The views of a scene show one set of named points, each view turned or mirrored, and shifted as a whole, with a little noise and some points left out.
In the rows, 128 means zero.

Scene 1
View 1
k436: [114 166 175  94 106 132 115 132 143 151 150  78  69 133 125  42 139 174
 110 141 139 100  86  93 141 142 189 113  83 136 200 165  93 124 126 102
 133 136  96 156 131  42  80 120 144  94 142 145 164 130 195 125 122 137
 114 143 125 105 131 114 123 182 131  73 158 195 177 169 124 157]
k112: [121 161 162 122 125 119 131 139 113 120 103 101 125 121 102  90 143 179
 107 157 152 133 131  70 111 131 162 111 107 140 172 189 117 126 138  96
 159  47 145 155  86 127 137 135 177 134 139 111 152 119 158 132 154 144
 103 124 120 113 134 158 100 166 123 126 100 162 136 141 138 128]
k718: [111 206 141 116 108  95 158 102 131 162 171  93  87 108 109 132 105 172
 130 159 137 118 110 169 152 147 142 122 153 105 208 150  89  96 109 112
 135 102  92 151  74  85  91  97 147 179 128 171 174 138 198 112 145 109
 119 149 120 108 124 165 129 160  97  27 117 195 148 146 148 157]
k563: [113 169 162 106 124 123 135 148 140 131 144  98 112 118 104 101 145 193
 107 158 167 121 128 105 101 134 148 116 100 131 182 170  95 132 144 128
 147  89 113 148 104  82 100 104 144 121 135 154 135 111 163 116 137 134
 102 146 132  96 123 147 115 165 100  78 147 146 130 140 130 139]
k486: [125 189 170 107  97 128 133  99 113 123 126  83 100 130 126  63 137 178
 122 159 136 138  93  67 141 135 176 112 108 136 192 174 124 126 124  89
 133  77 135 135 102 111 110 146 181 124 128 117 177 140 173 132 140 111
  87 113 143 135 140 121 123 175 141 102 104 204 175 175 139 153]
k717: [113 137 162 112 150 125 131 182 127 106 114 110 144 117  90 104 166 195
  93 163 191 125 150  61  69 126 135 122  81 153 157 187 101 153 166 131
 167  50 149 150 104 119 138 112 152 117 141 136 118  88 131 117 150 156
  93 134 135 100 120 155 103 157  91 127 137 105 104 120 142 119]
k172: [111 152 152 117 119 105 119 143 134 166 139  87  73 123  99  76 132 169
 103 137 139  93 111 119 140 133 196 111 111 116 192 178  80 103 116  82
 143 118 111 176 101  56 109 125 148 127 155 135 172 133 205 131 135 194
 152 153  91  92 138 150 108 173 132  98 138 202 161 137 121 129]
k125: [121 194 150 125 120 102 159 110 106 107 130 121 155 117 100 150 132 196
 122 179 162 166 148  99 109 136 113 129 146 128 183 169 106 127 137 118
 162  10 147 124  58 166 137 112 182 181 118 136 140 124 143 116 170  91
  74 112 142 130 122 175 113 151  93  83  74 150 114 133 165 134]
k337: [113 157 147 135 143  98 144 155 125 137 132 107 131 110  86 132 134 188
 103 161 160 130 152 110 104 133 140 122 126 121 172 180  93 118 138 113
 159  58 133 154  78 121 140 107 155 152 143 140 141 107 160 123 153 164
 121 144 108  98 127 183 104 149 105 111 109 142 117 113 140 117]
k279: [111 165 144 124 121 103 131 147 139 175 157  96  76 108 104 104 124 175
 112 145 142  97 112 150 142 144 174 124 130 111 201 164  76 102 111 100
 144 125  90 171  91  47 102 102 138 145 152 162 163 131 209 123 133 179
 147 166  93  90 130 169 113 163 109  69 141 191 154 128 126 139]
k605: [104 180 138 131 123  90 151 137 139 168 173 101  99  99  92 145 110 177
 116 152 149 117 129 182 136 139 134 129 154 105 202 157  77  92 116 121
 142 106  89 162  68  78 102  82 128 180 134 181 159 120 196 109 144 140
 130 170 100  94 117 190 115 151  84  45 127 170 129 114 144 138]
k412: [109 176 168 102 117 119 139 135 139 142 153  98 102 119 111  97 136 190
 111 159 151 117 118 110 120 134 153 117 101 130 191 164  99 128 133 122
 146  99 114 147 105  83  96 108 147 131 128 156 152 118 176 119 134 124
 107 147 137 107 125 146 125 162 107  67 144 170 139 150 135 143]
k633: [117 155 161 116 128 112 128 148 134 151 134  94  92 121 103  87 135 173
 109 147 151 110 123 110 123 141 164 113 104 125 186 175  87 115 127 108
 149 101 110 167  99  74 111 120 149 135 146 142 154 120 187 130 137 163
 134 145 110  99 123 155 109 167 117  99 136 171 146 136 129 137]
k826: [126 182 158 120 125 108 150 120 105 111 118 106 141 117 102 120 139 188
 119 168 154 141 138  78 107 133 137 124 124 135 173 178 112 132 134 105
 160  32 149 132  81 156 134 125 187 156 130 123 152 118 144 126 159 118
  86 114 137 126 132 163 112 156 114 109  84 151 123 142 149 127]
k905: [118 180 151 124 109 100 137 111 115 151 138  89  94 130 116  96 114 164
 120 149 130 118 107 118 151 144 181 109 137 115 192 175  96  95 110  76
 141  80 113 162  84 105 126 132 170 155 144 121 187 151 195 130 146 149
 124 130 106 120 143 162 103 170 133  99  96 210 170 146 137 137]
View 2
k605: [ 81 116 148 120 120  76 147 144  93 166 148  66 132 130 156 144 144  82
 128 106 153  95 100 123 147 147 112  97 124 108 191 157 136 162 109 109
 161 107 161 132 114  74 153 105 197 133 108  98 117 101  81 122 117  86
 107 115 122  99 126 129 100 162 126 151 145 130 140 137 139  85]
k717: [ 84 118 106 114  91 100 103 101 139 180 111 114 110 125 116  86  82 145
 129 143 105  92 121  85 157 145 134 105 177 113 139  92 148 118 124 154
 138  86 136 155 100 132 118 159 118 137 162 113 135  86  93 146 123 171
  65 119  87  95 146 162 111 136 139  82 140 120 108 192  88 132]
k633: [ 82 125 162 105 108  92 161 136 100 155 140  92 122 128 155 105 119  94
 126 124 130  97 122  98 151 144 134 113 122 111 156 147 137 171 102 130
 130 105 153 147  98 137 154 127 161 127 127 100 135 105  80 136 109 121
  84 111 104  94 119 142  99 172 119 122 134 148 141 162 130 101]
k412: [104 128 155 104 100  87 152 123 113 148 155  96 129 138 163 136 126 108
 128 139 157  93 138 118 149 126 120 102 124 126 164 141 126 174 110 128
 136 114 141 127 105 106 121 109 163 111 119 109 136 104  95 134 116 123
  81 114 103 103 127 136 114 161 128 118 125 136 134 157 116 119]
k718: [ 93 117 155 125 124  77 163 143 100 159 163  69 149 128 164 162 159  80
 131 105 175  99 112 143 153 136  99  85 107 131 194 181 128 173 107 109
 162 119 160 120 117  54 141  85 203 115  86 112 117  95  97 116 118  78
 107 116 125  97 128 121 110 154 118 166 147 138 153 124 137 102]
k563: [ 99 121 141 103 107  90 138 127 123 160 145  97 127 134 160 121 110 117
 123 135 144  92 136 111 160 130 122 110 143 114 161 127 130 159 115 134
 133 104 139 127 105 108 121 120 157 119 130 101 134  99  93 133 115 139
  78 119  96  98 130 140 108 154 135 107 135 129 131 176 117 124]
k337: [ 70 109 121 123 116  82 122 133 106 190 126  74 124 124 125 111 114 107
 122 117 120  89 106  98 151 158 124 104 155 105 173 129 156 136 126 126
 158 105 154 154 106 104 157 143 164 142 135 100 116  89  80 128 115 116
  89 119 102  96 134 150 102 147 135 123 150 125 124 156 122  98]
k125: [100 120  95 169  81  92 107  60 128 200 127 116 131 107 108 132 127 138
 148 132 144 105 106 131 146 152  80  67 129 163 152 161 153  87 125 143
 187  88 145 131 116  65 114 140 136 121 122 133 135  56 111 121 154 136
 107 116 113  72 161 143 124 129 103 137 127 130 136 116  99 135]
k436: [101 138 195  81 115  92 198 159 113 120 169 107 126 148 193 114 133  94
 121 144 159  93 149 103 141 108 136 114  99 117 147 165 116 226  83 129
  88 116 147 128  92 155 135  90 169 110 120 100 154 132  82 142  98 130
  75 116 105 102  98 136 102 196 121 124 114 166 152 174 138 105]
k279: [ 72 120 161  97 130  83 169 173  97 153 149  69 124 132 162 121 139  68
 121 107 139  94 113 106 150 141 135 109 122  99 190 158 131 197 102 109
 137 114 164 149 103 105 170 107 191 129 105  88 115 117  70 135  94  92
  95 114 115 106 110 140  85 175 134 145 138 142 144 157 143  76]
k112: [ 81 131 137 131  92 106 142 102 121 173 133 125 123 113 125  87 120 122
 137 133 118 107 124  99 143 150 123  92 126 133 132 152 158 142 104 149
 133  91 150 158  99 151 135 145 122 126 136 117 150  86  88 140 127 154
  96 109 100  75 135 144 111 160 111 114 118 153 141 147 116 111]
k486: [107 150 168 129  79 110 188 105 125 145 161 139 129 122 162 103 138 115
 143 146 152 113 139 119 139 130 106  83  81 163 119 195 139 179  83 142
 118 101 143 131  95 142 118 105 123 106 121 126 168  97  91 140 125 145
  95 108 109  68 123 132 119 179  95 126  93 183 159 130 125 114]
k905: [ 73 139 164 134 110  97 181 129  95 160 149 106 131 116 149 108 151  86
 131 113 135 106 111 115 131 149 118  90  86 132 153 205 151 175  93 120
 141 103 165 150 101 130 163 111 164 131 109 114 140 108  82 129 117 105
 113 108 119  75 114 125 104 184 105 148 122 174 156 118 142  81]
k172: [ 67 124 173  93 124  94 186 167  87 145 149  93 117 129 162  98 132  72
 128 118 122  98 118  95 143 143 148 116 106  99 165 167 141 200  94 116
 116 105 165 158  90 151 178 115 178 131 119  91 138 123  65 135  92 110
  94 116 108  94 104 134  92 194 125 131 125 161 146 160 146  75]
k826: [ 90 135 114 158  77 108 132  81 124 189 122 126 127 110 118 103 123 135
 142 132 126 114 116 116 142 155 101  82 128 157 130 159 160 114 111 150
 162  84 146 149 102 110 124 145 119 128 133 125 141  70  98 131 142 146
 101 113 108  73 148 139 122 138 103 120 120 150 135 129 108 127]
View 3
k905: [134 120 138 153 109 184 118  66  81 111 115 128 134 127  79 115 168 141
 124  84 143 103 126 156 117 116  80 125 117 133 129 122 148 111  72 126
 153 129  95 155 105  92 119 131 110 102 102 106 129 109 157 144 101 134
 131 125 146 120 119 131 140 117  95 102  94 106 132 136 133 155]
k112: [147 145 109 121 109 170 117 113 105 127 144 108 126 129 110 106 148 146
 147  76 153 115 132 159 147 114 119 117 101 100 131 162 164 119  98 107
 147  75  83 138  97 101 120 133 113 104 106 149 142 134 140 125 108 154
 130 103 156  66 152 117 120 141  95 123 105 129 163 137 151 147]
k563: [136 142 138 139 107 136 143 139 101 126 110 117 129 120 131 125 149 186
 122 111 136 102 123 153 144 122  99 101 134 112 117 153 150 129 110  92
 157  88  97 123 114 130 120 122 125  76  81 152 144 118 112 119 118 163
 135 132 147 115 166 129 126 151 117 133  72 162 168 132 173 136]
k633: [127 143 134 143 102 172 128  97  80 112 104 120 141 119 110 112 155 178
 130 111 154  98 135 159 145 125  79  97 136 111 117 152 156 117  87 110
 152 104 100 137 121 102 118 118 111  76  88 138 127 116 133 141 107 155
 123 134 137 124 158 128 133 151 117 125  85 141 164 130 148 152]
k125: [174 137 149 133 132 148 142 151 130 181 175 120 112 157 125 115 173 140
 135  62 122 120 131 149 113 135 137 142  76 125 139 156 151 143 153  80
 143  71  68 112 101 137 110 138 154 121 109 136 192 121 132  99 138 145
 133 118 169  58 121 124 106 109  70  68 114 130 148 119 187 115]
k486: [147 115 125 114 106 156 101 108 104 104 137 123  93 131  92 133 157 140
 144  81 133 107 106 141 144  94 116 142 103 120 153 119 148 101  72 121
 148 112  91 163  90 114 130 143 111 113 102 129 125 124 141 123 104 167
 140 119 162  80 127 154 141 113 117 168  77 113 108 162 138 144]
k826: [155 140 128 122 120 160 127 127 123 145 165 117 118 138 122 109 163 139
 145  69 146 126 128 149 131 121 131 126  86 105 137 160 161 123 121  98
 143  73  78 124  90 118 121 130 134 112 107 134 166 131 141 114 123 149
 136  98 160  52 132 124 115 128  74 102 117 127 149 125 165 131]
k717: [144 171 103 111 111 150 138 162 123 142 151  86 135 123 158 100 135 176
 151  92 164 116 151 169 164 129 123  88 114  71 124 205 167 134 127  82
 155  43  81 111 109 113 123 114 122  75  95 179 148 138 113 116 121 168
 129  88 144  64 182 102  98 178 103 126 101 165 209 109 177 139]
k279: [120 131 151 174 114 175 145  82  75 112  71 129 158 111  97 113 170 187
  98 116 149  90 140 160 127 137  55  94 156 130 104 135 143 118  85 113
 154 128 111 138 133  95 113 116 108  71  74 122 123  96 128 149 107 131
 125 151 132 162 159 129 152 153 113 104  66 135 156 119 147 151]
k337: [143 150 128 148 123 175 138 112 103 150 135 110 154 125 131  99 158 156
 137  86 154 106 152 165 125 149 105  95 114 103 114 176 157 137 118  99
 153  75  87 118 113 105 105 121 124  84  88 138 162 119 129 131 115 142
 125 118 141  95 150 105 121 153  81  72 113 147 189 109 164 144]
k605: [137 128 164 179 121 164 148  94  84 140  91 132 155 125 102 113 180 177
  96 107 132  88 137 154 105 143  71 109 140 145 111 138 141 138 113 101
 154 122 102 125 122 113 103 114 126  88  80 115 156  97 127 133 119 128
 130 155 144 148 136 131 143 129  94  72  80 135 151 113 162 134]
k436: [116 126 130 134  87 142 108 103  73  78  81 121 121 112  83 136 147 190
 120 118 132  97 108 147 163  97  72 106 153 121 132 113 128 101  68 128
 161 128 110 159 118 109 119 126 104  87  83 141  96 116 124 133 106 179
 134 130 138 141 169 151 149 142 151 192  52 147 131 157 128 159]
k172: [112 137 123 154 106 188 123  63  65  92  83 125 152 107  92 103 156 172
 117 115 160  93 141 170 140 121  60  95 150 120 120 136 147 107  60 121
 152 124 112 151 124  82 112 120  95  80  90 126 110 106 150 152  96 140
 120 134 130 145 157 128 152 153 123 121  80 129 160 134 131 166]
k718: [141 118 183 179 115 150 149 104  84 137  90 144 131 127  89 133 186 175
  94 102 112  86 116 143  99 135  72 130 132 160 107 113 135 134 118  97
 149 140  98 124 119 132 107 126 131  97  89  96 160  85 130 118 125 132
 132 166 154 159 124 142 150 105 103  84  71 125 129 128 167 126]
View 4
k172: [149 156 145 136 108  83  96 137 145 131 164 187 107 170 129 131 148 176
 127 124 141 114  99  57  96 115  83 157 109 141 153 100 129 157 106 155
 171  51 134 146 147 108 175  95 170 156 190 105 113 101 104 116 173 182
 131 119 128 172 136 115 109 101 188 107  76 111 114 111 167 131]
k279: [176 162 140 126 102 110 115 129 159 131 148 181 105 158 126 147 135 154
 130 131 152 115 113  69 105  85  72 147 123 144 155 109 125 161 120 152
 166  65 116 139 170 114 183  93 167 150 185 102 114 110 107 125 152 187
 132  96 118 167 136 126 108 101 180  88  88 117 102 100 167 113]
k563: [173 149 129 145  96 144 137 151 146 142 100 165  97 159 119 155 129 143
 156 118 131  98 128  70 113  92  90 126 106 141 151  88 147 139 141 136
 150 109  99 156 134 133 156 124 146 131 172 136 141  97  94 114 164 147
 108 107 138 154 121 145 132 110 119 129 102 139 115  70 165 102]
k905: [145 148 107 154  82 108 108 135 109 115 164 206  97 155 161 126 132 145
 117 133 112  96 117  77 115 125  89 122 140 124 143 105 138 169 121 170
 127  80 132 132 170 125 193 101 162 177 191 102 115 107 105 152 148 155
 114 102 114 140 129  98  94 111 132 110 115 124 119 126 171 116]
k112: [121 126 115 170  90 120 129 151 100 129 121 189 100 176 151 123 146 153
 146 114  98  87 124  64 125 144 113 129 106 130 132  87 169 146 134 150
 135 103 120 155 115 125 145 117 142 149 167 131 144 108  81 135 175 122
 101 111 145 148 121 120 138 116  88 152 106 148 137 100 154 106]
k605: [191 154 123 136  87 121 145 123 141 116 140 164 101 143 141 131 110 142
 125 126 148 121 124  93 131  84  87 130 135 138 148 105 125 161 140 150
 141  92 106 137 194 125 169  97 153 145 176  93 117 116 101 139 153 188
 132  75 110 164 122 132 118 101 161  87 109 133 104  91 156 112]
k826: [135 125 101 177  71 135 157 141  91 117 114 175 101 166 161 114 126 131
 138 114  91  86 134  86 147 139 123 113 122 120 124  80 167 152 150 152
 112 132 119 163 134 130 139 129 129 146 163 131 156 118  79 152 174 112
 104  90 138 137 105 113 149 126  68 146 114 168 139  97 152 108]
k717: [136 123 134 159 107 133 142 153 121 145  85 146 102 178 110 125 143 165
 164  91 118  88 128  67 129 125 119 138  74 142 134  59 161 134 143 123
 157 123 101 183  75 122 115 126 122 119 151 159 174 107  69 105 206 125
 110 111 163 165 116 151 184 117  87 159  89 169 132  72 141 106]
k633: [152 150 127 137 100 112 114 148 136 135 132 185  99 161 129 139 143 154
 140 122 125 100 116  65 109 108  84 138 111 142 146  98 139 154 125 147
 157  80 120 154 144 118 169 115 152 151 188 125 125 101  97 126 171 153
 113 105 134 157 134 128 115 103 141 122  96 128 116  91 164 112]
k412: [180 160 124 140  85 146 129 153 151 133 108 180  97 150 126 158 129 133
 153 135 134 105 122  71 103  85  85 123 117 140 147  97 136 142 136 144
 139 104  97 153 150 138 165 117 150 145 175 134 134  98 108 134 155 150
 104 100 123 150 123 138 114 109 115 127 111 133 109  80 171 101]
k436: [166 172 138 140  92 140  82 176 165 163 119 227  94 165 126 181 149 151
 155 138 124  98 117  45  77  98  49 121 110 151 161 120 144 147 104 158
 159  65 110 143 136 135 194 119 185 163 203 136 104  74 125 126 143 144
  88 133 118 144 138 124  78 108 132 129  93  95 108  89 196 107]
k125: [166 125  92 174  64 151 182 128  82 103 106 161 101 148 166 108 106 117
 137 111  96  80 143 112 163 123 138 106 129 116 121  78 160 148 173 146
  93 155 102 151 155 134 137 122 115 132 151 123 168 126  73 171 165 115
 112  63 133 139  99 126 153 127  62 131 137 187 137  93 137  96]
k718: [206 160 114 132  68 138 149 124 139 110 137 169 104 131 150 144 101 125
 125 138 142 117 128  97 122  69  81 118 151 133 152 124 119 163 153 153
 118 102 108 125 207 130 191 105 165 147 191  90 111 115 116 160 138 180
 121  74  93 148 121 127  93 114 153  85 127 133 103  91 165 109]
k486: [130 150 103 168  69 141 111 161 114 131 122 223  97 168 158 158 138 123
 147 132  88  77 126  58 106 136  90 102 125 123 137 110 161 150 120 166
 108  98 125 152 140 142 187 134 161 171 189 139 118  91 109 159 146 111
  82 121 126 126 123 107  99 126  74 153 121 125 133 103 195 106]
View 5
k436: [170 118 151  88 196 145  99 152 162 168  84  64 176 119 133 157 129 138
 148 113 157 104 117 184 185 129 100  88  84 151 129  67  93 123 150 146
 120  99  39 132 116 134 131 171 129 130 161 102 161 167 127  92 204 134
 189 119 124  62  93 147 152 115 142 114 104  84  95 139 106 153]
k279: [130 109 127  98 177 123  77 130 134 143  97 101 188 170  90 161 105 114
 139 143 162  78 122 148 154 142 124  63 142 177 107 112  95 106 142 117
 107  88  95 132 104 123 164 142 189 135 127 103 117 154 125 117 191 113
 166 159 124 123 128 144 149 135 141 126  96  81 133 127  75 143]
k125: [ 87 107 130 168 148 103 107 124 113 167 102 121 155 120 121 140 112 117
 139 173 103  84  97 115 126 191 113 128 130  90 127 136  78 148 195 179
 158 155 126 108  61 156 128 139 190 124  80 139  72 154 147 134 116  89
 142 110 109 140 155 114 108 142 130 102 106 152 153 100 138  69]
k717: [114 122 142 142 141  94 109 140 129 163 134 139 153 124 106 169 129 117
 140 141 119  87  88 160 105 192  58 119 138 126 161  84  97 118 105 164
 160 136 113 128  74 124  99 179 168  86  95 155 133 131 112 132 162  90
 170  96 208 131  90  88  91 148 145  94 117 124 135  86 143 101]
k718: [125 119 120 102 183 123 103 118 133 157  59  58 185 162  99 139  82 128
 139 169 149  91 121 129 170 133 148  70 110 117 113 134  88 141 173 129
 116 110  89 108 102 132 173 127 196 158 120 103 111 178 125 103 169 130
 169 155  67 111 167 154 160 122 140 134  91 107 132 153 105 112]
k605: [117 120 113 107 177 121  95 120 130 148  80  79 189 166  98 151  88 117
 144 165 156  88 116 133 154 148 137  63 130 132 113 124  95 120 149 122
 121 107  92 114 101 122 166 133 195 145 112 110 114 155 114 114 172 115
 169 161  96 127 150 141 147 130 141 131  96 100 137 140  92 119]
k337: [ 98 111 133 140 146 111  86 122 121 145 118 126 172 145 101 163 116 104
 141 154 136  80  99 135 120 176  97  96 157 152 127 111  97 113 133 149
 139 124 120 123  85 121 135 148 191 114  95 137 109 138 125 138 159  88
 157 133 158 144 124 118 116 145 141 115  99 116 144 103 107 112]
k826: [105 108 148 156 144 112  84 136 129 161 122 137 159 105 122 152 151 115
 140 142 105  80  90 134 120 186  95 131 142 143 128 102  84 125 174 181
 154 144 115 132  77 155 107 165 162 107  98 140  95 147 148 145 136  85
 151  98 154 134 108 104 105 150 126  87 105 127 145  79 119  96]
k172: [144 117 133  92 188 140  67 143 155 147 102  95 187 149 111 159 131 118
 152 122 169  96 112 157 170 133 105  70 130 190 109  85  90 101 140 124
 110  85  67 140 119 128 153 167 156 133 145 103 135 164 135 118 211 119
 168 146 139 106 103 140 149 125 135 121  99  71 114 126  78 159]
k112: [123 105 149 143 161 126  81 141 141 154 119 127 165 113 131 154 149 119
 148 130 121  89  99 145 142 167  87 114 134 153 124  96  85 123 167 174
 140 124  97 136  85 148 115 164 147 110 113 125 113 151 149 135 149 101
 148 105 152 122  99 115 120 143 126  97 106 112 130  98 109 110]
k486: [144 108 150 129 185 147  86 146 147 170  90  93 162 100 154 133 157 139
 157 121 122  95  95 151 175 146 106 122 101 142 109  79  76 143 200 192
 134 125  61 125  95 178 118 169 116 127 140 106 109 175 166 115 157 112
 159 101  93  87 104 137 140 121 130  98  97 110 112 120 117 122]
k633: [140 117 140 109 175 126  91 139 144 157 106 102 178 137 113 162 118 123
 145 134 149  93 108 162 152 146  95  81 123 158 116  94  92 114 140 135
 125 103  79 129 105 129 138 160 159 125 127 115 130 155 125 119 185 109
 172 130 145 112 108 127 133 131 137 117 103  90 119 119 100 135]
k412: [140 124 134 111 169 120 111 131 138 166  90  75 171 135 116 150 103 127
 144 141 143  95 107 159 154 143 105  87 105 115 138  97  97 131 142 143
 134 121  75 115  87 125 139 156 158 126 126 119 135 156 117 106 173 125
 174 120 127 102 122 131 135 125 137 113  99 109 116 133 132 117]
View 6
k412: [128 106 129 112 146 165 123 122 134 141 145 108 123  81 153 115 115 110
 129 155 122 128 114 109 162 124 156 168 116 157 146 140 123 165 150 136
 121 168 111 130 138  71 136 156 122 100 145 134 130 162 132 161 127 130
 150 146 139 130 188 137 123  70 137 151 104 156 108 117 168 117]
k337: [111 129 166 157 174 163 135 131 116 147 140  95 132  93 139 104  82 150
 109 145 126 128 131 133 119  88 139 145 100 155 129 126 129 193 149 147
 153 134  93 113 152  88 113 152 119  88 152 141 113 172 107 141 104 134
 133 156 143 165 181 164 146 105 146 188 107 148 111  83 174 155]
k563: [113 105 141 113 136 152 103 119 145 132 156 109 127  83 169  90  96 130
 138 156 120 145 138 100 162 101 142 151 103 149 137 125 123 168 172 120
 137 147 104 124 124  55 137 130 139 101 142 130 128 161 104 174 127 133
 153 159 127 117 213 154 127  85 139 157 123 157  92 105 192 128]
k125: [ 92 109 167 155 176 122 155 135 131 151 143 111 156  72 139 114  63 130
 148 142 131 147 151 169 143 113 137 123 116 167 111 124 147 159 155 162
 197 135  89 167 139 119  35 158 149  82 169 165 109 152 132 149 126 106
 136 156 156 133 208 181 131 126 120 176 117 170 110  70 131 159]
k633: [146 109 134 118 153 184 132 128 110 154 135  98 124  89 137 122 111 117
 108 152 128 122 111 118 146 100 142 174 102 152 153 140 115 174 135 128
 115 151 109 112 148  68 145 159 105  75 138 125 130 183 113 145 105 132
 148 151 141 158 167 139 124  71 152 164  98 138 103 123 184 123]
k718: [118 104 130 143 153 180 152 127 112 145 157 112 125  87 136 131 129  98
 125 175 123 103 106 123 163 150 177 167 134 176 147 175 117 163 128 179
 129 169 109 155 153 119 127 189 109 120 154 145 132 150 170 138 123 123
 126 119 175 139 143 124 120  46 129 146  83 160 157 100 134 110]
k486: [169  86 119  71 139 160 166 128 125 162 123 109 148  61 133 163  92  81
 142 139 139 133 115 148 166 136 137 168 117 149 142 137 134 140 120 120
 142 169 109 158 138  61  85 175 123  35 134 144 126 173 118 151 124 110
 175 166 139 127 207 150  92  94 142 142 103 152  77 152 152 127]
k905: [166 101 126 113 153 191 174 135  98 168 124  91 131  73 112 159 103 101
 115 151 136 106 108 154 133 127 151 175 114 161 149 149 127 162 103 146
 121 167 113 143 161  94 107 190  98  59 140 140 124 190 133 125 108 129
 152 144 154 163 157 140 107  77 148 165  84 140 119 135 151 129]
k112: [143 111 143 116 163 161 149 131 121 164 124  98 146  77 135 127  73 122
 125 139 138 139 134 149 133  99 125 157  96 145 130 117 128 164 134 119
 149 145  92 130 136  66  88 150 127  51 145 141 117 185  94 152 111 122
 155 180 135 160 205 167 122 116 145 175 111 146  79 115 176 153]
k279: [146 115 130 133 146 202 132 125 101 152 138  94 108  93 135 126 130 113
  98 167 118 105  95 103 143 116 167 182 110 165 165 154 103 187 133 153
  91 166 108 108 164  85 169 174  86 110 142 125 137 175 138 129 112 141
 135 128 153 158 135 119 128  44 152 165  84 135 136 118 174 111]
k436: [176  85  98  64 113 191 130 109 132 148 134 104 116  76 153 132 127  85
 127 156 120 120  97  98 172 137 153 194 107 140 161 155 114 156 131 109
  83 182 123 118 132  38 176 160 106  73 127 121 142 178 125 156 128 133
 171 154 129 125 180 122  98  44 156 141  99 143  94 167 179  91]

Which points are out of place in each view (at most two, in the order of its rows)? Write - if all are in place.
view 1 => k605
view 2 => k337
view 3 => -
view 4 => k172
view 5 => k279, k826
view 6 => k563
